Each row is a point on a landscape with many valleys, with its height.
A ball rolls from a point to whichever of its 2 nearest points has the largest drop for the distance, and stops where none of them is lower. Distance is the straight distance between rows; heights are no part of it.
lisim: [ 22  -3  -5  16  20  18 -60 -40 -12  53 -46  11 -10  42  25  47 -20 -47
  -3  -1]  height 3.16
giz: [ 26  -4  66  -3 -17 -46  58   2  -4  35  17  18  23 -33   1 -55  26  21
  27 -32]  height 6.72
Nupa: [ 30  39  25 -13   7 -40  55  42  -4  -9  -9  56  11 -33 -13 -41   6  11
   3  27]  height 4.04
Nebe: [  7  26  34  17 -13  -8 -60 -18 -40  34 -30  15  -6  74   2 -22 -12 -55
 -22 -19]  height 3.55
maz: [ -1  55  20   1 -17  11  40  25 -12 -43  -3  24 -20  -6 -31 -18  20  37
 -48  43]  height 4.09
guzer: [-27 -17  38   5 -15 -35 -46  -5  -7   6   3 -42  34   3  20 -19  -5 -12
 -27 -42]  height 2.54
Sek: [  5 -36  21   6   4 -13 -17  -6  -4  42 -23  26   0  27  23   9   9  10
  24 -22]  height 4.85
lerod: [ 17  42  22   2 -20 -10  67  24  -5 -37  10  60   4 -21 -29 -38   5  14
 -37   2]  height 3.38
nedut: [  6 -25 -26 -13  -9  -7 -56 -20 -11   4 -30  14  -3  36  16  44 -31 -35
  -8 -22]  height 2.74
Sig: [-11 -21 -10  -3 -33  10  12 -24  10 -23 -25  85  -6  20 -14  44 -25   2
  11  -7]  height 1.07
neti: [ 19 -33  33 -25  16 -30  17  42  -8  14  11  27  15 -34  31 -26  13  41
  61  -8]  height 4.99
tere: [-16  14  -6  39 -27  17  10 -43   0   3  -7  16 -21  29  -7  -6  -9 -32
 -21 -43]  height 2.00
bala: [-41 -29  27   0 -33 -25 -59  -4 -31  -1  16 -77  42 -15  13 -37  26   7
 -24   0]  height 1.79
vir: [ -1 -27  25   8 -26 -37  42  -2   9  15  21 -12  13 -10   0 -43   0  26
  20 -42]  height 6.46
sizi: [-38  22  12   0  24  29  32  24 -25 -12  48 -40  -1 -35 -14 -42  13  31
  -2  62]  height 2.89
buda: [-31 -54 -20  13   4  29 -35  -8  17  -2   1 -40   7 -10   4  71 -10  34
   5  10]  height 1.45
zuf: [  5   2  -8 -46  39 -13 -22  42 -19 -31   6  10  20  -6  21  35  -9  22
  20  22]  height 5.30
Pon: [  1  15  58  -2 -13 -34  29  -2  -2  33 -16  64   2  26  -1 -13  -4  28
  -7 -35]  height 4.29
tik: [-45 -53 -53 -17  36  16 -16  45 -11 -25  48 -64  -3 -49  19  43 -22  27
   7  33]  height 1.38
Tobil: [ 30 -12 -18  -7  11 -13   8  -5  21  13 -12  27  -3   4  15  -3 -14 -31
  42 -51]  height 5.66
vafu: [ 13  28 -27  -3  -6   7  94   6  27 -35  23  28 -23 -42 -34 -18 -14 -18
 -27  -9]  height 2.52
fere: [  2  -6 -14 -13  37   8 -20 -13  28 -10   4 -38  11   3  17  24 -27 -34
  -6 -32]  height 1.73
detil: [ 35  39  25  26  13  -5   0  -8   1  28 -31  49 -17  39 -13 -18   8 -29
 -30   3]  height 3.59
kuvon: [-28 -60  26 -16 -22 -31 -12  28 -16  14  21 -25  30 -22  20 -38  35  44
  50 -16]  height 3.34
Mor: [-10  45  67 -17   8 -18 -20  14  -6 -16  13 -12  17   3 -16 -51  31  17
 -46  31]  height 1.76
bobit: [ 20 -11 -14 -37  30  11 -54   0 -12   2 -14  -5  18   5  29  32 -11  13
  23  -9]  height 5.40
Feno: [  0  -6 -24  37 -15  53 -25 -48  14  21 -45  -3 -14  19 -11  76  -8 -15
 -13  20]  height 4.33
tol: [-43 -14  -2   7   1   9 -27   5  -8   3  31 -86  25 -30   3 -22  19  40
 -21  12]  height 2.24
Siros: [-13 -53 -28  -4  -6 -22  44  11  29 -28  51   0   6 -41   7  -9 -12  22
  40  -7]  height 5.55
pife: [-17 -33 -43 -29  50   5  10  47 -12 -11  50 -36  -5 -45  12   2 -16  23
  51  18]  height 1.80
Mozo: [-27 -25 -29 -33  -6 -13 -20  30  -6 -12  27 -69  29 -18  17 -26 -20 -12
  23 -16]  height 0.80
Taf: [ 20  19 -19  29   4  67 -13 -40  19  31 -19  11 -25  12 -36  93  21   6
  -4  55]  height 4.46
Liv: [ 10 -50  -4   0  26 -50  67  33  31  -3  70   4   5 -58  15 -36 -30  36
  45 -14]  height 5.80
gumaf: [ -5  -5 -56 -18  37  30  26   6  28 -34  26 -16 -19 -24 -23  27 -23  -5
  23  10]  height 2.73
nelid: [ 30   7 -44   3  37  51 -16 -21  19  11   2 -60 -26 -14 -18  72   5 -14
   3  30]  height 1.61
tor: [-41 -12 -34   9  35  24  58  34  -7 -17  53 -43   4 -49 -20 -24 -12  48
  11  39]  height 2.71
Gubi: [ 19  67 -15  21  38  41 -25   5   2  -1  -1 -60 -31  -5 -24   3  22  -5
 -25  45]  height 1.24
Ritel: [ 33  10   7  -2  -2   7 -10 -18 -12  43 -49  65 -18  53  -1  18  -9 -20
  -1  -8]  height 3.37
Dase: [ 18  37  -8   2  -8   1 -24   9 -32  19 -38  -2 -20  51  12 -13  -9 -50
   8 -12]  height 3.95
lol: [ 30  31  12  -9  17  12  21  15   5  -2 -34  24 -16  -1  -7   1  25  17
   3  49]  height 4.77
gevef: [ -8  48  -2 -34  11  18   8  29 -21 -41  31   4  -7  -7 -17  -5  11  22
 -19  52]  height 4.54
mub: [ -1 -40 -37 -12  22  26  25  -7  54 -10  -3   5  -7 -20 -11  55 -12  25
  36  33]  height 2.49
nem: [ -1  30 -32  40 -29  40 -12 -44  16  -6 -19  18 -21  29 -39  83  -5 -32
 -49  16]  height 4.24
Divev: [-34 -23 -20 -15  38   7  -8   2  26  -2  16 -56  14 -21   7   5 -16  10
  13 -12]  height 1.47
torog: [  5  11 -25  12  16   7 -29 -23  -4   3 -14 -27  -6  29  13   7 -45 -58
 -45 -38]  height 2.16
ris: [-11 -65 -38  15  -6  21 -37 -45  29  10 -24  12  12   3  24  86   2  14
   9   1]  height 1.89
neme: [ 51  38  11  27  10  32  34 -12   2  18 -34   8 -41  13 -28 -28  39 -33
 -25 -11]  height 3.83
dor: [ 22  -3 -35  -6  -9  25 -14  -7 -12  12 -36  55   5  31  -2  38 -11 -53
  -1   3]  height 3.15
feki: [ 25  38   1   7  12  32  -9 -16  20   6 -29  -2 -27   9 -14  51  23  12
  -6  41]  height 4.60
kisut: [-18   8  18  -5 -14 -22 -73 -18 -16   8 -31 -48   9  35  17   9  -4 -22
 -47  11]  height 3.90
feme: [ 19  -1 -59 -16  18  19  71   6  30 -53  42  35 -17 -35 -38  11 -24 -17
  11  17]  height 2.93
Gubad: [  1  38 -20  19  -6  21 -18 -21  12 -18 -20 -20 -15  22 -18   8 -11 -38
 -80 -14]  height 2.51
mavap: [-14  -2 -18  24  -8  18  14 -28  44  16  -4  11  11   4  -7  31 -25 -18
 -23 -26]  height 1.70
Kufid: [ -7 -31 -19 -28  14  -9  50  27  30 -36  27  48  -3 -27  12  14 -20  36
  36  15]  height 5.31
Bele: [ -9 -56 -39 -18   5  16 -13 -21  16   2  -6  15  -3  -8  29  77  13  19
  50  45]  height 2.21
firoz: [-25  25  46  -9 -34 -25  -2   4 -18 -15  -6   8  25   4   5 -34  22  34
 -23  11]  height 2.25
moma: [ -1  12  -5 -45  17 -11  13  45  -5 -40  21  33   3 -34  -4  -3 -12  35
  21  34]  height 4.97
Baf: [ 18  14  67 -12   7 -31 -48  -7  -4  24  -8 -19  27  34  15 -38   4 -16
 -12 -27]  height 3.25
vus: [  5  39  34   8   0 -13  37  13  13  -7  29 -13  12 -22 -24 -74  27  -3
 -44 -21]  height 7.43
lukud: [  7   7  67  11 -24 -36 -13   3 -17  25   0  25  13  47  -4 -53   5  -5
 -15 -28]  height 3.82
tazu: [-34 -16 -28  -4 -23 -23 -79 -20 -30  12 -21 -36   5  24  34  14 -29 -33
  -5 -20]  height 3.39
lem: [-16 -12  11 -12 -46 -26  -7   2 -30 -13   0 -32  18  -7   9 -43  35   9
  38  -2]  height 2.72
Tuta: [ 38 -19   8   0  14 -37   9  19   4   5  -9  23  14  -4  29 -38   9   2
  72 -32]  height 5.38
nulo: [-18  30   9  46  -9  28 -27 -37   0  13 -44  15 -38  54 -10  28 -11 -27
 -75  -2]  height 2.75
Razal: [ -9  39  23  -6  18 -10 -52  -9 -11  -5 -15   1  -9  33   7  15   0 -20
 -36 -10]  height 4.19
moba: [ -1  28  -3  26 -51  -6  13 -15 -38  13  -6  29 -21  30 -10 -48  14 -37
 -10 -22]  height 1.62
fet: [-14 -96   9   2 -30 -46   4  30  -9  10  29 -14  18 -24  55 -18  28  29
  71 -61]  height 4.01
lak: [ -9   9 -15   2 -11  24  14 -21  41 -19   7  49 -10   4 -34  50  -9  -6
 -23   7]  height 1.44
sok: [-41 -49 -14  -8  36  17 -56   8  -3 -15  37 -62  13 -26  36  64  -6  33
 -21  22]  height 0.98
bufo: [  8 -25  44  11  -5 -28  30  -7   1  50 -22  72   9  22  28 -19   2  14
  48 -37]  height 4.53
Vasi: [-15 -16 -37 -24 -38 -21 -12  -4 -18 -36   8 -28  -1  -5   4 -35  -8 -18
  44 -16]  height 1.86
zogiz: [ -3 -31  16 -17  -2 -25 -48   0 -14  11   4  -2  33  -1  37  10   6  28
  31 -23]  height 5.18
feku: [ 30  30  60   6   8 -30  52  29   8  15   8 -12  11 -53 -25 -80  19  14
  -2 -12]  height 7.10
tud: [-14  24  35 -15  -5  -4 -48  10 -25   4  16 -69  33  11  -2 -45  23   1
 -42  22]  height 1.27
mavir: [-49 -41  11  15  26   8  21  37  -7   4  52 -70  12 -45   1 -28   7  62
   6  18]  height 2.53
Dalil: [ 34   9 -44  36 -10  66  21 -42  19  -2 -25  41 -24   6 -33  48  22 -35
 -33  20]  height 4.16
nipat: [-13  -2  -7  -6 -63 -10  18 -21 -16   2 -17  92 -10  34  -3  -4 -16 -27
  13 -27]  height 1.60
Nudid: [ 23  36 -22  30  43  47 -40 -14   3  23 -12 -88 -22 -14  -1  36  -5 -21
 -14  18]  height 1.43
bemu: [ 41  23 -25  28  -9  46  46 -24  26   4 -35  21 -40  -9 -17  -2  30 -24
   3  26]  height 4.03
pizas: [ -9 -16 -36 -18 -51  -5   9  -8 -17 -24 -14  33   4  22   9  -5  -5 -40
  31 -25]  height 2.23
Til: [-25  29  32  30  -4  -5 -63 -34 -28  30 -38  22 -25  91   7  10 -15 -36
 -64  15]  height 3.08
basu: [ -5  36  43  14 -54 -17  25 -14 -20 -27 -15  31  -7  24 -11 -47  25   1
 -31  -9]  height 2.55
nos: [  9  19 -12   6  -3   8  50   5   9 -10   0   4  -5 -16 -21 -18  -6   5
   4 -13]  height 2.05
suvit: [ 36  -9  30 -29 -11 -49  51  49  -7   9  17  30  20 -38  -3 -50   9  40
  43  24]  height 4.56
radam: [ 14  38 -16   2  25  19   1   2   0  -6 -15 -42  -7 -11 -13 -13  -4 -15
  -8   8]  height 1.58
Gifi: [ 13 -13  25 -14   6 -64  40  37  13 -17  58  -2  13 -30  -3 -50 -11  27
  40 -35]  height 6.13

Where does a ball stop that starts at each point below?
Taf => nedut
feku => moma
Nebe => Mozo

Call two points neighbours if one is among the 2 nearest of the other. Go from one point of each pair to the other, from neighbour to neighbour, staying as low as possible. Name the highest point that can't be avoided.
Sig and moba => tere
tud and lerod => gevef
Gubi and sok => feme
Sig and tud => basu
Sig and Mozo => pizas
